A landscape with many valleys, sampled at points; each row gives a point and its height.
A ball rolls from a point to whichever of its 2 nearest points has the largest drop for the distance, and stops where none of them is lower. Distance is the straight distance between rows; heights are no part of it.
bopor: [ 77 117 130 106 112 137  99 147 150 160 109 108 110 109 158 117 131 128
 162 101]  (h 247)
peno: [113 124 162 132 134 144  89  89 128 124  95  68 104  96 132 130 129 153
 217  87]  (h 294)
vikud: [122 116 123 121 134 152 119 102 112 178 119 109 117 118 148  83  88 169
 159 120]  (h 254)
tikag: [ 79  82 151 131 115 101 146 142 102 103 111 157 154 108 125 129 123 138
 119 171]  (h 282)
gufe: [169 108 126  92 127 158 159  93 193 143 135  81 133 145 116 159 171  97
 139 153]  (h 275)
Kuniv: [170 144 135 105  89  86 147 178 150 133 121 113 121 135 134 159 173 117
 185 169]  (h 230)
magut: [ 87 129 143 142 170 105 174 111  66  81  75 154 140 110 140 170  98 125
  71 184]  (h 447)
lupim: [115 153 103 115 100 141 118  77  68 149  69 136 104 167 156 149 109 138
 171  83]  (h 545)
kal: [141 137 115  98 167 138 175  51  90 102  85 147  79 161 135 125 102 157
 134 134]  (h 409)
pomid: [143  89 125 141 149 159  89  95 180 118  98 108 117 137 144 132 117  86
  96 104]  (h 449)
vope: [ 77 158  89 124 107 119 107 160 115 144 116 158 125 129 146 125 131 110
  92  82]  (h 410)
zeku: [155 121 123 161 139 154 100  91 172 131  96 132 141 134 113 163 119 103
  82  81]  (h 463)
Lobog: [121 140 116 150 118 161 109  70 129 182  99 110 122 138 146 115  85 185
 157  95]  (h 291)
lak: [115 168 137 140  86 107  94 159  55 122 190 179 158 138  98  86 132 143
 127  70]  (h 402)
lonek: [148  98 154 104  56  71 120 193 153 153 147 131 106 139 168 151 137 161
 140 178]  (h 365)
Lupev: [112 144 123 135 164 110 178 114  83  85 108 157 123 117  98 144 104 138
  67 187]  (h 435)
sula: [164 162 119 117 100 120 187 118 126  64 152 156 135 164  97 143 170 112
 147 174]  (h 166)
detu: [142 100 128 110 180 118 135 116 134  83 117 156  51 110 116 102  99 145
 140 116]  (h 419)
komom: [124 138 129 135 159  99 135  86  56 100  69 135 114 120 121 159 108 128
 108 102]  (h 206)
sova: [163 108 120  95 160 129 151 124 126  58 108 155  51 118 128  99 132 131
 175 130]  (h 423)
norek: [158 115 141  97 103 105 149 164 175 123 147 110  96 152 170 139 165 105
 203 183]  (h 280)
remu: [ 67 107 139 134 152 116 160 121  95 128  79 123 163 109 159 173 114 124
  66 175]  (h 473)
Zimi: [100 114  93 127  80 160 148 132 111 190 117 149 158 159 166 107  79 163
 121 169]  (h 620)
ronul: [146 154 150 181  81 134 111 124 158 122 127  94 173 139 158 155 171  67
 180 132]  (h 429)
Bavef: [135 144 130 140  81 145 125 105 151 144  97  90 174 148 147 164 153 106
 196 149]  (h 450)
kido: [124 150 150 134 142 101 122 165  85  77 148 126 127  98 116 108 148  94
 148  83]  (h 157)
Fevub: [126 135 131 127 191 110 188 145  86 104 132  98 116  99 127 109 144 122
 112 186]  (h 223)
ginav: [101 136 126 117 138 127  90 115 108 126  94  93 103 103 133 125 152 127
 174  87]  (h 272)
kedis: [ 96  55 170 107 115 110 149 100 104 122 100 164 153 129 138 134 110 154
 126 180]  (h 253)
luze: [138 166  77 147 119 157 132 158 123 149 158 136 149 128 129  85 124 132
 116 111]  (h 240)
Novi: [ 80 146  77  98 132 131 111 134 117 155  86 136  96 107 149 130 138 111
  98  78]  (h 418)
dugo: [142 109 111  98 112 132 146 163 189 164 153 176 121 145 105 125 125 138
  91 163]  (h 612)
Sos: [176 135 120 129 140 157 138 136 190 126 120  88 123 137 142 139 165  75
 136 149]  (h 288)
lodap: [121 146 121 151 100  98 110 140  42 129 157 173 152 114  84 103 103 160
 139  82]  (h 408)
mumuk: [115 118 130 129 128 154  72 106 218 167  92  72 114 119 151 162 147 139
 167  97]  (h 340)
finiv: [ 78 160 165 169 167  99 100  87  56 146 133 114 134 143 144 113  84 113
 111 113]  (h 226)
Vun: [122  95 127 100 170 131 151  85 111  88  99 171  63 121 142 100  87 163
 122 150]  (h 415)
non: [ 85 184  90 117 104 144  92 173 109 122 171 157 122 142 157  90 140 119
 101  64]  (h 398)
gumag: [148 105 166 154 113  98 135 138 147 140 119  96 173 119 104 171 170 101
 152 170]  (h 377)
Fad: [ 87 112 159 111 135 149  71  90 181 142  87  67 105 109 148 136 137 156
 198  82]  (h 316)
nafit: [148  93 152  96 120 111 133 170 175 139 158 110  87 139 168 108 121 130
 197 155]  (h 321)
Tun: [121 130 140 157 111 150 136 117 115 142 114  81 177 120 136 118 152 112
 193 153]  (h 479)
kul: [141 112 150 151 159 127 170  67  57  85  82 136 137 134 127 167 128 113
 119 143]  (h 227)
lefi: [155 152 163 133 138 133  58 160 207 148 163  71 102 101 139 129 128 158
 166  70]  (h 359)
vorir: [164 106 126 147 122 167 115  60 123 101  88 152 124 160 122 156 101 105
  94  73]  (h 475)
seru: [174 118 129 134 140 155 150  52  83 115  94 120 105 159 127 122 124 138
 167 118]  (h 396)
nibu: [138 166 126 128 143 125  72 154 121 105 207 149 140 127 115  96 136 126
 110  45]  (h 388)
zinep: [131  88 154  75 119 120 156 124 184 107 160 139  84 131 135 139 134 145
 128 192]  (h 165)
kiter: [133 160 125 135  93  86  96 171 111 104 204 186 148 161 119 103 131 138
 100  64]  (h 395)
Nodek: [106  60 129 101 158 152 140 113 182 151 131 128 141 119 150 114 115 136
  50 183]  (h 674)
rolu: [ 96 126  88 107 180 130 117 115 128 132  82 125  78 107 172 120 116 119
 108  99]  (h 428)
metas: [173 167  78 140  94 152 148 112 108  94 121 158 142 179 134 117 142 109
 134 102]  (h 205)
kir: [117 140 130 144  87 121 115 124  62  76 136 173 135 160 133  88 117 107
 134  80]  (h 176)
tos: [112  84 155  87 130 151 164  84 160  71 154 161  93 140 136 119 105 133
  95 187]  (h 196)
Guv: [179 137 167 168 176 117  96 131 145 116 171  92 142  88  96 119 141 109
 156  81]  (h 186)
fipeg: [176 116 133 136 130 177 136  62 139 142 110 104 122 152 116 121 143 132
 165 125]  (h 376)
zeram: [120 180 117 135  87 143 105  90  55 116  93 132 120 156 142 135 127 115
 174  83]  (h 537)
duzir: [157 132 147 164 125 140 127 147 156 181 176  94 180 112 102 125 140 159
 147 159]  (h 239)
dipuz: [157 143 121 104 185 120 185 172 109  90 159 127 117  91  80 103 149 131
 126 154]  (h 224)
ruk: [128 123  88 105 140 115 108 186 145 169 155 169 130 103  91 109  91 161
  72  89]  (h 629)
Zuf: [104 136 113  99 105  73 124 189 105 131 123 163 132 102  87 141 138 127
 144 111]  (h 434)
sodi: [ 85 149  93 137  71 148 137 116  80 171  82 147 172 174 165 137  94 140
 119 158]  (h 592)
Kudet: [147 153 117 164  63 131 125 120  93  98 131 167 149 172 148 108 116 114
 145 102]  (h 189)
sor: [107 132  95 135 103 140 153 148 128 149 100 142 181 145 117 183 134 100
  85 167]  (h 550)
sokin: [ 97 135 104 104 113  97  75 204 153 184 151 163 124  99  98 141 112 151
  96  81]  (h 632)
zetor: [101 108 116 143 145 141 163 117 129 149  92 111 171 130 142 187 139 110
  72 183]  (h 513)
Migab: [107  92 134 110 200 102 146 149 127 155 123  79 119  55 111 101 141 137
 134 171]  (h 62)
petov: [162 131 152 143 124 129  77 166 225 186 161  92 120 110 125 140 106 167
 162 123]  (h 343)
Moko: [109 123  81 112 125 130 155 169 143 144 132 185 115 124 112 118 102 159
  72 137]  (h 622)
viki: [108  84 119 129 124 154 126  90 146 190 126 135 148 151 158  92  77 158
  92 165]  (h 646)
kofe: [157 156  93 133 155 141 141 118 141 118  95 101 147 116 125 158 179  88
 133 122]  (h 252)
Futir: [168 142 115 120 171 113 166 133 132  61 138 147 101 108  87 119 159 118
 125 136]  (h 213)
zedi: [178 147 122 117 138 131 203 107 119  64 156 124 119 133  68 136 172 110
 161 154]  (h 195)
Tak: [151  89 140  93  97 131 174  90 177 132 154 114 104 156 118 155 152 114
 127 182]  (h 216)
Keroz: [132 148 125 156 136 154 104  71  89  94  83 155 108 156 145 164 112  89
  73  58]  (h 483)
lales: [107  90 134 112 154 136 104  95 148  95  86 116  82 118 166 112 118 106
 122  90]  (h 437)
Rida: [150 142 136 148 161 116 118 163 108 103 163 100 132  83 115  85 132 111
 160  94]  (h 170)
nebad: [117 121  99 112 106 128 148 181 181 181 140 145 153 130 110 145 148 124
  91 192]  (h 596)
sebug: [126 147 142 175 155 136 111  59  78 148 100 126 141 137 115 145  79 136
  74  80]  (h 127)
ziro: [112 127 126 176 135 141  93  92 100 144 118 112 156 101 113 115  99 134
  88  97]  (h 171)
dinul: [160 125 110 129 149 153 145 153 142 145 167 125 122 121 137  88 112 141
 118 132]  (h 267)
matir: [109  88 146 133 130  84 120 159 119  96 145 179 130 106 100 113 111 123
 108 150]  (h 304)
zev: [150 178 155 121 152 126  64 165 130 114 192 115 112 128 133  97 146 140
 165  29]  (h 380)
gis: [117 161 101 154 131 142 133 103 113  62 106 161 103 144 165 121 119  95
  68  84]  (h 489)
bigab: [106 163 146 146 154 127 112  59  59 139 105 127 107 153 128 130  95 138
 117  95]  (h 172)
zire: [134 186 170 133 142 135  47 177 170 144 191  85 112 112 111 133 132 161
 149  40]  (h 369)
Fubug: [ 95  96 128 132 108 128  93 124 115 143 122 135 124 120 148  94  99 129
 130 124]  (h 214)
manat: [129 126 138 120  94  49 140 191 107 141 121 154 153 100  90 164 148 133
 153 145]  (h 422)
revok: [108 129 167 174  82 109 120 153 138 130 127 109 197 123 139 155 154  72
 158 175]  (h 411)
tobo: [140  96 153 119 153 153 177  72 105  83  88 136 141 148 117 203 135 108
 112 159]  (h 256)
gib: [ 94 176 119 118 153 170  52 156 144 132 141 103 104 117 131 130 182 105
 103  60]  (h 417)
Lesep: [165 111 148 135 123  99 136 132 140 131 125 125 151 121  74 164 138 110
 128 161]  (h 346)
kozov: [184 121 176 166 148 120 116 143 176 147 168  76 151  89  93 128 136 141
 155 138]  (h 207)
furuz: [125 126 113 154 146 100 160 135  57  99 126 169 157 104  83 124 119 142
  90 150]  (h 426)
Puva: [110 149  85 115 110 158 148  91  89 183  69 135 126 183 176 147 106 148
 144 124]  (h 564)
Gan: [103  64 140 143 123 151 148 113 164 128 143 137 163 146 141 133 107 109
  51 187]  (h 686)
zis: [103 138  88 136 120 106 152 193 160 135 127 157 166 129 122 150 148 102
  63 181]  (h 576)
kes: [141 133 128 157 131 185 112  83 174 162 104  93 145 132 128 124 111 168
 156 109]  (h 334)
seb: [129  74 155 105 175 121 130 147 167 142 150  92 127  89 114 110 129 129
 141 161]  (h 126)
pef: [160 179  76 125 138 158 153 122 131 112 100 122 133 154 141 122 161 100
 144 112]  (h 225)
kozi: [117  67 155 145 101 119 118 128 175 147 136 164 167 153 132 156 120 116
  77 173]  (h 696)
luf: [145  80 138 104 129 121 171  82 133 119 104 115 152 126  82 176 157 124
 115 169]  (h 296)
pima: [131  77 156  74 155 119 163 139 157 110 178 116  86 110  94 116 118 150
 130 173]  (h 167)
favi: [ 94 132 104 125 203 102 161 146 113 147 121  80 126  81 143 122 130 118
  97 188]  (h 160)
mas: [100 188 101 120 134 164  59 182 138 141 175 129 113 139 156  93 170 113
  97  58]  (h 407)
Lor: [114  76 140 118 150 168 131  92 171 177 150  93 139 135 164  90  97 151
  87 161]  (h 660)
Gula: [ 95 151 154 171 101 137 113 104  68 129 127  90 171 134 150 108 114 114
 163 125]  (h 509)
sabok: [128 157 140 111 104  84  64 205 157 156 171 136 115 113 125 156 132 146
  85  85]  (h 635)
safi: [100 177 138 168  78 144 102 103  52 107 114 102 150 141 131 114 154 121
 176  77]  (h 527)
motod: [125 126 121 157 118  88 136 136  48 148 127 156 153 113  75  98 102 167
 126 127]  (h 416)
kugut: [111 118 137 110  63  62 136 201 118 143 134 169 134 137 124 148 133 153
 153 181]  (h 397)
pubob: [123 175 120 170 123 152  96 119 104 162 144 112 153 116 124 100 100 138
 115  88]  (h 204)
maf: [120  80 135 105 106 140 156  93 116 102 125 156 123 155 148 112 113 152
 132 166]  (h 221)
nimel: [126 159 122 134 129 103 137 143  57  58 155 160 114 128 120  76 138 121
 144  90]  (h 168)
Zenuv: [175 110 131 120 136 150 112 129 213 180 167 114 106 136 126 124 131 145
 145 134]  (h 317)
biv: [139 154 100  83  97 108 177 190 170 115 132 147  94 140 130 148 158 117
 151 164]  (h 177)
zimus: [158  94 167  99  99  85 106 195 168 152 159 105  99 121 165 131 122 150
 158 162]  (h 345)
Kima: [191 112 138 116 159 150 138 145 189 136 181  99 103 137 112  88 128 118
 134 122]  (h 292)
fum: [149 176  95  97 101 127 197 146 170  74 165 147 108 150 111 145 161 114
 137 190]  (h 119)

For each start below, name the point where the ball stops.
matir | zinep
kal | Fubug
kozi | sebug
manat | fum
kofe | kido
Keroz | non
Zuf | fum
mumuk | Fubug
magut | sebug
